A landscape with many valleys, sampled at points; each row gives a point and its height.
A ball rolls from a point to the lowest of its 2 nearest points, and stops where none of them is lower. Distance is the straight distance between rows; heights are no part of it.
J_889: [-24 -10  -2  21   3 -13  24   0  28  -9  25 -30  13   1   2  -1 -25 -12
 -33  12  24  11  -5  31]  (h 419)
J_840: [-13 -21  22  21  11  10  13  15 -22 -13   9 -20  -9  12  14  -9  11 -12
   7  31  -2  26  17  39]  (h 387)
J_135: [  2   1   1   5 -16  -6 -22  -6 -18   0 -11 -16   0  -1  10  -3 -23   2
 -25  17   3   0  25  -9]  (h 413)
J_853: [ 11  33  -2  -1  12  13 -32 -13  -2  20 -18  30  -5 -12 -15  -5   3  14
  11 -35   3 -30 -16 -64]  (h 324)
J_170: [-15 -18   6  19  22   3   8   1   9 -14  27  -4  -4   5  11   1   4 -17
   1  31   2  13   5  40]  (h 284)
J_989: [ 17  -8   3   2 -10 -15  16  -8  11   4   1   5  14   7 -20  18 -21  19
 -20 -12   8 -19  -8 -19]  (h 330)
J_461: [ -4 -14 -10   0   5 -15  -3  12  20   5   7   6 -12  14  13  13  18  -6
  25  -2  -4  34  -5  22]  (h 252)
J_842: [-10   4   8  -8  15   7  12 -12  17  12  24  29  10  -1 -11   7   7  -8
  15  -5   0 -14  -3   2]  (h 138)
J_545: [  4   0  20 -23  12  28  17 -25  14  20  32  45   0 -12 -18  16  47 -15
  38 -12 -13 -16  -9 -17]  (h 863)
J_323: [ 23  15  -4  14   5 -17 -19   4 -23   6 -22  11 -13   7  -2  -3  -6  26
 -10 -17  -4  -4   3 -36]  (h 128)
J_767: [ 14  -2  13   5   2   8 -25  -2 -33   4 -34   5 -27   3  10   4  23   1
  37   1 -10  30  20 -13]  (h 562)
J_929: [  0 -10  10  -3  16  -8  26  -5  27   7  33  12   5   5 -17   8   9  -6
   4  -5  -9  11  -3  20]  (h 208)
J_920: [-13  -2  15  -9  21  12  27 -27  23   0  36  22  19  -7 -38  15   2  -4
  -2  -4   8 -31 -11   6]  (h 82)
J_509: [ -7 -21  13   5  33  29  32  -8  -1 -10  33  17   7 -15   0  -6  27 -20
  11  28   1 -22   7  27]  (h 169)
J_439: [-22  -2 -23   6 -15 -29  -5  16  53  -5  -2 -22  12   5   4   4 -19  10
 -11 -12  10  13 -16  12]  (h 359)
J_79: [-10  12 -21  18 -15 -18 -18   4  45  -5 -15  -9  16   5  -5  13 -36  15
  -6 -24  14  -1 -26  -7]  (h 328)
J_628: [ 11  12  -6   8  -3 -16  -9   3  -6  11 -10  29   3  14 -14  10  -5  12
   0 -29  -3  -3 -14 -28]  (h 210)
J_167: [-21 -11 -16  10 -20 -35   1  21  26 -19  12 -34   8  15  22 -12 -15  -9
 -15  13   2  27   7  25]  (h 522)
J_871: [ -9  -9 -22  -7  -3 -23   7   7  46   8   8  14   0   8   3  17   5 -16
  14 -17   1  26 -26  21]  (h 154)
J_879: [-11  26  -6   8  -7  -8 -32   1  27  15  -5  -3  15   1  -4   1 -30   9
   1 -17   3  -7  -7 -22]  (h 285)
J_462: [-28 -12 -30  -5   3 -29  18  11  56 -11  18 -20   4   1  10  11 -20 -16
 -17  -5  11  14 -30  52]  (h 52)
J_792: [ -8  -4  21  11  17  18  10  -3 -36  -8   3   5  -1   8  17  -6  22 -17
  27  25 -13  11  21  21]  (h 512)
J_850: [ 25  -1  14 -19   9  10   1 -13   3  25  11  41 -15  -7 -22  12  40  -5
  35 -14 -19   7  -1 -20]  (h 889)
J_520: [-23 -24 -36  -9 -37 -36  -2  33  42 -30  -4 -63   2   6  26  -7 -24  -9
 -39   4  10  34 -18  33]  (h 96)
J_288: [ 16  -8  -1  16 -31 -21 -36  27 -43 -30 -30 -27   0   3  15 -17 -30  22
 -43   6  -5  30   6 -17]  (h 496)
J_441: [ 15   4 -20  -2 -10 -27 -21  15   8   4 -15   6 -15  19  -7   8 -12  15
  10 -22  -2  20  -4 -10]  (h 288)
J_463: [ -5   1 -15  11 -15 -17 -36  16  -9  -2 -26   7  -1   3  11   2  -4  10
   4 -12 -21  31   9 -16]  (h 373)
J_761: [ 35  18   5   4   0  -2 -33  11 -43   3 -33  11 -26  -6   6 -13   7  21
   9  -6 -25  -6   3 -36]  (h 120)
J_206: [ 21  30  -1 -19   6  23 -25  -3 -23  24 -17  32 -24  -5  -1   1  22  10
  19 -17  -3 -24  -6 -50]  (h 254)
J_894: [-18  -1  -1   2  -2  -8   5   1  21   0   8  -5  14  -1  -2  -2 -26   1
 -14   8  12   5   6  22]  (h 383)
J_694: [ 25  16   7  -3   7   4   1  -9 -29  15 -18   7  -5   0 -13   1 -13  23
 -20  -7   7 -24   0 -28]  (h 203)
J_671: [ 21  15   2 -39  13  48  11 -10 -38   8  -8  14 -18 -16  -6 -14  46  -7
  41 -13 -13 -51  10 -31]  (h 760)
J_491: [ 15  -4   0   9 -36 -30 -10  15 -16  -2 -16 -41   4   5   9   4 -37  10
 -57  -2  20  18  -5  -7]  (h 604)
J_740: [  4  -8  -3   0  -4 -17  23 -12  31   1  14   6   2  14 -26  19  -6   8
   6  -9   5   3 -12   5]  (h 267)
J_689: [  7  -4  12  12 -15 -10 -14   8 -28  -6 -24  -7 -20  11  10   1  10   9
  15  19  -5  27  20   2]  (h 478)
J_236: [ -9  -1  12  -4   5   8  -2  -7 -29   1  -8 -15   0   0  21  -5  -1  -9
  -6  27  -2  -7  37   4]  (h 517)
J_328: [ 17  12  -1 -18   4  25  -9   0 -60   2 -38  -3 -13 -19   7 -19  11   7
   8   7 -15 -27  24 -29]  (h 664)
J_696: [ -7  21   4 -35  11  39   2 -31 -13  13   0  24   0 -16 -18  10  23   0
  15 -24  -4 -58 -11 -38]  (h 417)
J_77: [-12   0  22  -8  16  28  31 -26   7   5  30   1  21 -10 -13  -4   0  -8
 -11   2  12 -48   0  -1]  (h 124)
J_844: [ 44  23   4 -10  13  15 -26   3 -48   9 -33  26 -30  -7   5 -14  33  10
  30 -16 -19 -16  -8 -54]  (h 183)
J_593: [-21 -10 -18  12  14 -22  15   6  45  -3  25  -1   3   0   3  11   2 -14
   8   9   6  25 -25  48]  (h 86)
J_418: [  0  -6  -8   9 -19 -20  -9  27   3 -11   3 -23   9  25  12  -7 -24   4
 -18   5  -3  28  12   9]  (h 585)
J_754: [ -3 -12   1   9 -11   2 -20  26  -5  -6  -8  -2 -22  14  17   6  15   2
  24  16  -5  41   8  10]  (h 381)
J_96: [ 11  13   2  -3   8  17   4 -23 -16  14 -12  18  -5  -7  -4   6   8  10
   9   4  -8 -20   3 -23]  (h 283)
J_158: [-25 -15 -27  -6 -25 -25   5  19  49 -14  12 -42  10  -3  13  -6 -31  -9
 -39  -5  25  19 -30  49]  (h 70)
J_337: [ 23   7   7  16 -18 -13 -18  13 -42 -14 -27 -21   7 -12  11 -19 -32  13
 -43   0  -3   7   6 -27]  (h 500)
J_363: [  1   5   4  -6  -2  16 -22   0 -15   2 -12  24  -6   2   4  -8  17  -8
  38  15  -8  11  24  -5]  (h 634)
J_13: [-20   2  10   9  10  30  16 -10 -13  -1  10 -14  19 -16  15 -18  -4 -14
 -25  22  17 -20  12  15]  (h 262)
J_199: [ -8   7  14  -8   2  23  23 -23 -21   5  -1  -7  14 -19  -3 -14  -2  -6
 -16  17  10 -38   9  -5]  (h 189)
J_494: [  7  -5 -13  12 -24 -25 -33  22 -24 -22 -33 -16  -1   0  20  -1 -23  23
 -20  -4 -19  33  10  -3]  (h 450)
J_945: [-13  -1 -20   6 -21 -32   0  25  28   0 -12 -22  -5  10   6   5  -1  25
  -8 -16   1  32 -18   6]  (h 399)
J_104: [ 28  15   7 -29   9  22   9 -14 -61   6 -25   3 -28 -12  -9  -9  34   6
  24  -8 -15 -43  14 -33]  (h 717)
J_605: [ -5 -13 -13   6 -32 -35  -5  19  13 -12 -11 -46  16  -6  13  -7 -37   5
 -52   1  23  20  -4   8]  (h 644)
J_400: [ -7 -25  -5  10  -2 -15  26  22  21 -10  16 -37   5  17   1  -6 -12  -9
 -20   9   9  21   2  39]  (h 461)
J_266: [  2   7  16 -20  20  47  10 -23  -7  15  13  25 -15 -17 -10   8  51 -21
  49   2 -16 -13  -1 -14]  (h 834)
J_145: [-12   3   6  -2  21  23  21 -13  -4   3  17  24   9  -3   5  -8   9 -18
  15  15  -4 -16   8  18]  (h 207)
J_22: [  6 -23  15  11  15   4  20  -3  -9  -2  13  19 -11   9   2   7  32 -18
  37  13  -9  19   7  36]  (h 602)
J_817: [-18  17  -7  14   6   4  -2 -12  40   8  12   8  21   6 -13   1 -19  -3
   9 -24  10  -7 -17  -8]  (h 222)
J_246: [ -9  14   2   4 -10   1 -18   1   9   2  -4  -1  14  -3   8  -8 -17  14
  -9   2   2  -1  12  -1]  (h 340)
J_413: [-13 -21 -11   2  15 -14  29  -8  48  -9  37  18   8  -1  -8  17   8 -14
   3   1   9   0 -34  49]  (h 121)
J_315: [ 11  18  12 -20   1  20  -6 -24   6   7  -2  29   7  -5 -27   7  13   9
  15 -10   4 -36   1 -37]  (h 354)
J_679: [ -4 -18  13  13  29   7  28 -15   8 -15  37  -2  10   4   2   0   6 -21
 -13  30  14 -14   3  46]  (h 226)
J_937: [ -2  14   3 -43  20  50  29 -28 -26  12  12  22 -10 -23 -16  -3  52 -21
  40  -7 -18 -46   2 -21]  (h 797)
J_684: [ 29   6   8  14 -24 -10   1   3 -19   3 -15 -23  10   0 -11 -13 -31  14
 -43   4  24  -4  -2 -16]  (h 552)
J_212: [ -1 -14   4  12 -30  -5 -13  28 -21 -17  -2 -38   3   9  19 -10 -30  -2
 -27  24  -7  40  18  15]  (h 649)
J_657: [ -5   5   1  -3   3  27 -21   4 -36   7 -29  -6  -2 -12  12 -14   1   4
   3   8 -14  -4  37  -6]  (h 601)
J_670: [-12 -19   2  -5  22  -6  25 -24  53  -4  41  24  14   8 -31  26   2  -7
   7 -15  10 -16 -32  16]  (h 122)

Where does a ball stop that starts at each point below?
J_491: J_323
J_266: J_246
J_605: J_246
J_689: J_462

Call two points neighbours if one is among the 2 nearest of the other. Go from one point of each pair to the other, from neighbour to neighbour, staying as low as possible. Name the highest point that can't be avoided.
J_323 / J_842: J_989
J_509 / J_462: J_145
J_920 / J_462: J_670

For each start below, name every point that the ball comes to, in order.
J_545: J_266 J_937 J_671 J_104 J_328 J_657 J_236 J_135 J_246
J_767: J_689 J_754 J_461 J_871 J_593 J_462
J_850: J_266 J_937 J_671 J_104 J_328 J_657 J_236 J_135 J_246
